Points on a hilly landscape, in no order, each with its height.
From any point a ball rolls to the lowest of the 2 points nearest to it. It stops when none of these is lower. Distance is the straight distance between rows; heights are no part of it.
K37 height 473: [150 117 164 138 134  88 126 152 111 121 156 127 153 100 101 124 125 104
 116 128  86  82 111]
K806 height 288: [111 187 126 174 135 118  85  73 150 150 105 118 132 102  76  79 198 136
  85 114 122 178 156]
K920 height 377: [119 171 112 128 147 127 132 104 199 147 119 109 104 167 144 122 142 118
 105 159 164 156 111]
K440 height 384: [132 186 125 121 120  98 127 137 174 125 156 114 109 115  85 134 132 128
 119 132  61  77 138]
K949 height 612: [180 156 115 106 128  59  89 123 120 125 117 172 115  93  67 142 155 115
 132 126  79  67 152]
K468 height 581: [153  54 169 141 120  91 150 153  95 113 157 137 182 109 122 160  60 104
 121 100 154 110  88]
K200 height 496: [112 105 131 122 104 146 115 113  67 133 153 104 125 115 139 128 120 135
 139 125 102 111 155]
K608 height 325: [136 173 139 153 126  39 115 146 124 140 130 120 126  95  87 145 159 104
 119 122  83 120 141]
K344 height 728: [170 103  91 131  70  99 106 172  91 118 185 154 140 148 133 185  91 163
 147  91 118 100 109]
K492 height 372: [151  65 119 117 129 126 113 151 123 118 167 117 114 118 166 144 123 117
 141 118 121 101 120]
K271 height 751: [141 110 100 145  78 124 126 147  80 137 172 158 135 155 151 180 106 150
 162 115 155 121 113]
K288 height 396: [137 160 177 128 152 125 139 150 133 118 153 122 144  98  86 112 124 117
  96 161  76  95 124]
K329 height 719: [137 156 127 125 137 157  99 120 137 139 138 128 134 107  91 106 139 127
 119 143 121 108 135]
K662 height 912: [155 124 140 126 154  68 112 171 193 123 149 118 135  76  94 122 153  84
 101 130  96 116 116]
K703 height 205: [ 59 212 131 108 139 151 125  69 139 126  86 105 136 110 122 140 143 148
 146 108 109 161 157]
K607 height 310: [128 178 127 149 158 162 130 112 174 140 126 115 127 132 102 105 137 132
  89 163 163 165 108]
K556 height 548: [103  93 170 118 109 169 162 117 102 119 167 108 136 128 155 123 101 133
 158 142 125 113 139]
K707 height 760: [159 113  99 131 155 162  80 108 139 133 119 134 136  92  78  75 149 131
  94 154 155 139 133]
K385 height 523: [ 98 169  81 132  95 119 103 122 104 146 142 135 106 148 160 163 142 173
 167 105 108 130 152]
K150 height 729: [113 128 119  98 170 168 114  67 115 122  58 116 102 121 159  79 174 142
 129 145 138 159 175]
K814 height 682: [ 97 157 137 121 156 174 139 109 146 126 127 109 120 114 128  97 119 140
 115 144  98 129 143]
K292 height 660: [161 177 155 101 125  87 117 116 118 115 110 163 118 125  62 128 142 124
 120 132  56  63 151]
K169 height 535: [ 91 141 122 110 126 161 156 106 130 129 112 106  93 169 189 138 117 152
 164 136 123 132 148]
K47 height 93: [156  63 109 116 115 170 123 134  79 109 152 159 148 129 109 116  71 121
 146 150 174  85 116]
K509 height 481: [112 153  79 153  88  59  83 131 114 140 162 122  98 128 144 183 153 143
 147 114 110 131 148]
K184 height 216: [128 189 133 143 138 141 113 114 210 139 155  98 113 116  97 105 136 142
  93 138 127 135 129]
K978 height 192: [ 92 190 166 157 128  85 136 129 111 142 136 112 123 108 106 138 142 124
 124 118  77 114 139]
K951 height 695: [167 111  78 154 141  59  94 169 128 149 130 140 142 122 152 148 165 119
 128  99 160 177  85]
K736 height 390: [125 153 114 134 100 177 152 137 122 133 166 142 136 141 115 124  82 150
 152 130 131 106 128]
K236 height 303: [165  75  82 110 128 140 115 173 143 129 149 140 133 148 152 135 108 115
 136 135 177 119  83]
K476 height 423: [131 106 123 132 135  98 121 141 150 129 158  97 119 102 164 120 154 109
 136 127 113 120 113]
K397 height 528: [148  62 120 139 134 122 167 167 105 124 100 145 131 169 163 109 117  97
 129 162 195 139  97]
K391 height 553: [118  79 150 117  73 133 204 144 134 127 132 157 106 220 185 160  98 128
 149 142 182 142 138]
K515 height 619: [ 72 141 159 114 117 197 198 120 127 117 152 129 140 139 149 108  69 140
 148 159 157 153 126]
K498 height 213: [134  74 149  97 116 184 159 122  79  96 150 131 142 108 104 108  61 110
 141 154 163 104 125]
K688 height 415: [151  11 150 115  91 114 188 169 119 103 143 146 151 163 183 155  90 113
 146 138 197 156 103]
K79 height 649: [139  99  97 111 140 145 153 113 129 150  54 130  81 209 173 111 126 114
 150 170 163 123 155]
K788 height 613: [139 111 110 102 110 164 165 135 120 150  88 154  95 202 146 114  97 103
 158 164 179 129 142]
K29 height 549: [176 106 129 120 133  52  97 139 114 112 129 135 132  90  86 139 128  93
 117 109  86  54 136]
K821 height 727: [157  95 110 173 157  55 100 146 109 125 112 132 160  90 135 112 145 120
 107 107 169 156  79]
K687 height 651: [167  80 122 133  82  70 124 191 106 112 161 142 156 130 186 200 109 144
 133  72 118 167  96]
K787 height 324: [ 82 236 134 135 131 140 107  60 167 133 107 113 121 101  77 144 151 147
 120  92  87 141 163]
K342 height 308: [128 200 122 136 137 114 114 120 213 135 149 107 101 115  68 122 155 133
  88 111  80 103 155]
K665 height 572: [115  95 130 114 100 160 189 123 134 123 127 126  99 200 182 150 108 148
 160 153 152 131 149]
K424 height 650: [ 71 181 141 109 143 197 170 100 133 123 106 126 142 129 136 102  90 145
 143 136 127 157 141]
K843 height 424: [102 158 113 154 107  59  88 120  86 139 138 118 107  94 111 162 166 114
 144 103  88 122 155]
K722 height 224: [163  85  97 111 135 169 114 128 115 119 134 143 124 137 136 101 112 115
 130 160 177 114 107]
K35 height 815: [147 114  67 125 143 144 112 119 161 157 108 141  95 177 152 114 160 135
 122 149 177 133 123]
K134 height 766: [149  73 167 166 156  61 137 149  97 103 101 122 174  81 133 120 123 100
 113 106 153 159  75]
K283 height 457: [144 133 133 138 117 155 136 149 102 142 169 141 157 126  88 127  80 124
 127 156 131  89 108]
K256 height 265: [116 129 123 158 148 105 100 100 116 152 120 112 106 105 133 125 183 133
 116 139 135 152 137]
K142 height 664: [115 162 163  97 172 178  99 102 132  99  72 127 133  74  62  88 143 137
  97 127  49 139 171]
K281 height 800: [134  50 167 129 144  91 134 141  78  94 118 114 168  81 133 110 130  95
 110 124 152 115  89]
K563 height 355: [ 75 190 167 109 111 174 140  94  99 136 104 108 144 105 107 130 108 154
 156  96  58 121 171]
K118 height 897: [161 105 121 126 156  79  92 188 200 121 141 133 133  97 141 130 153 116
 103  98 129 130  88]
K808 height 587: [100 104 183 124  97 164 207 121 105 123 155 119 142 160 163 116  94 137
 143 157 148 153 141]
K542 height 449: [119 174 112 120 103 126 115 113 173 133 143 117  95 115 128 148 139 166
 157 106  74  73 150]
K565 height 673: [164  92  91 143 122  74  87 186 113 125 149 136 134 114 173 176 136 128
 140  89 132 143  98]
K622 height 602: [138 171 178  97 119 129 130 110  84 104 119 152 142 108  83 121 110 130
 127 131  44  62 140]
K187 height 533: [134 145 165 118 112 142 127 118  62 127 155 147 144 127  69 134  77 134
 140 149  89  67 135]
K763 height 555: [111 161 123 120 140 135  82  74 166 128 112 110  96  83  98  89 170 128
 109 121  90 136 183]
K770 height 623: [160  52 136 137 106  93 125 162  92  97 166 150 181 122 148 191  82 136
 137  71 129 126 101]
K525 height 765: [ 70 142 151  88 175 209 122  72 109 120  51 103 121 108 149 107 156 135
 134 128 107 170 175]
K906 height 687: [120 106 111  94 167 167 143  99  93 148  57 130  91 170 157  91 149 118
 142 156 155 147 154]
K77 height 467: [ 90 136 108 142 119  97 122 129 167 131 147  90 101 149 187 155 166 120
 133 115 128 129 117]
K43 height 774: [142 114  79 133  97 131 127 132 101 140 136 158 112 210 171 180 128 140
 156 138 156 147 116]
K352 height 156: [ 65 212 142  90 141 178 126  93 182 118  74 109 149 109  99 151 118 171
 130  82  72 147 178]
K523 height 314: [125 185 167 156 169 146 144 142 182 115 151  99 132 103  81 107 120 125
  90 152  97 122 130]
K325 height 796: [140 131  84 131 135 146 109 113 107 152 117 154  95 176 169 130 144 142
 148 153 159 144 134]
K883 height 517: [129  86 136 147  96 105 204 170 129 140 116 141 121 214 192 158 112 107
 143 131 176 159 108]
K651 height 471: [111 134 107 132  98 138 202 150 169 146 134 136 109 214 188 155 105 121
 138 136 171 151  89]
K231 height 885: [170  77 118 129 164  96 102 172 173 130 135 101 143 104 148 104 131  98
 119 112 157 135  76]
K983 height 469: [158  33 147 130 110 113 178 169  90  96 105 160 151 147 167 117 105  89
 142 128 217 154  74]
K494 height 700: [158 118 101 138 106  76  89 169 116 130 162 135 139 129 130 175 121 130
 140 100  94 100 126]
K287 height 574: [148  73 102 105 104 148 169 159 105 133 116 168 125 197 150 125  88 100
 145 165 205 146 112]
K270 height 363: [164  64 113 128 109 128 164 176 133 124 160 140 144 166 172 154  84 114
 146 114 165 144  97]
K866 height 536: [ 93 190  87 130 121 146 128  92 163 143 123 116  82 150 161 161 149 176
 164 104 117 128 148]
K624 height 720: [100 157 172  98 155 195  91  79 112 102  41 134 152  55  62  67 163 142
  88 129  69 176 180]
K826 height 832: [126  59 153 131 172 134 135 145  98  94 107 118 157  98 102  87 128 104
  85 151 171 125  84]
K535 height 500: [102 160 107 131 135 135 138 100 142 142 119 102  92 154 178 155 162 129
 147 133 131 136 143]
K110 height 411: [ 95 215 155 166 143 105  95  81 157 156 119 115 126 100  64 117 171 133
  98 117  89 145 160]
K828 height 801: [165 101 113 140 153 162 101 109 157 118 103 131 129 125  93  48 179 127
  69 156 182 164 113]
K460 height 529: [136  36 160 134 115 132 170 158  96 105 149 147 170 123 132 125  71  96
 129 134 196 127  78]
K248 height 159: [131 134 160 152  77 125 158 146  80 138 180 145 155 153 111 158  90 164
 138 104  87  84 127]
K413 height 155: [116 174 123 172 152  93  94  75 155 160 107 109 120 117 120 117 197 123
  91 123 151 181 148]
K855 height 258: [ 51 202 155  91 136 211 149 102 127 118  81 129 167  98 121 136 111 177
 152 104  73 157 155]
K92 height 863: [146  88 153 148 173 117 135 156 144 123 134 114 146  89 124  84 139  84
  89 138 161 140  78]
K697 height 356: [165  55  91 111 137 110  76 158 121 114 123 147 144 126 152 151 127 112
 126 115 185 119  70]
K56 height 305: [124 181 131 151 103 137 141 145 116 135 169 136 124 135  94 135  96 174
 135 116  99  84 127]
K354 height 837: [168 107  85 139 144 146  97 117 150 143  97 150 121 169 120  72 176 123
 100 149 177 152 122]
K623 height 440: [ 93 141 150 135 108 149 132  93  95 137 134 101 116 106 135 139 122 153
 152 118  70 116 168]
K97 height 426: [118 138 108 139 145 125 155 150 169 146 144 117 124 178 171 135 132 111
 118 140 173 159  94]
K46 height 611: [129 160 155 113 150 142  80  95 134 129  94 135 117  78  60  91 165 135
  93 139  76 119 188]
K980 height 502: [ 89 178 121 100 127 120 100  95 171 145 123 105  88  84 103 130 155 146
 143  98  74 115 172]

For each start below, name the point where the ball stops.
K828 => K352
K77 => K47
K556 => K352
K142 => K184
K292 => K248
K883 => K184
K949 => K184
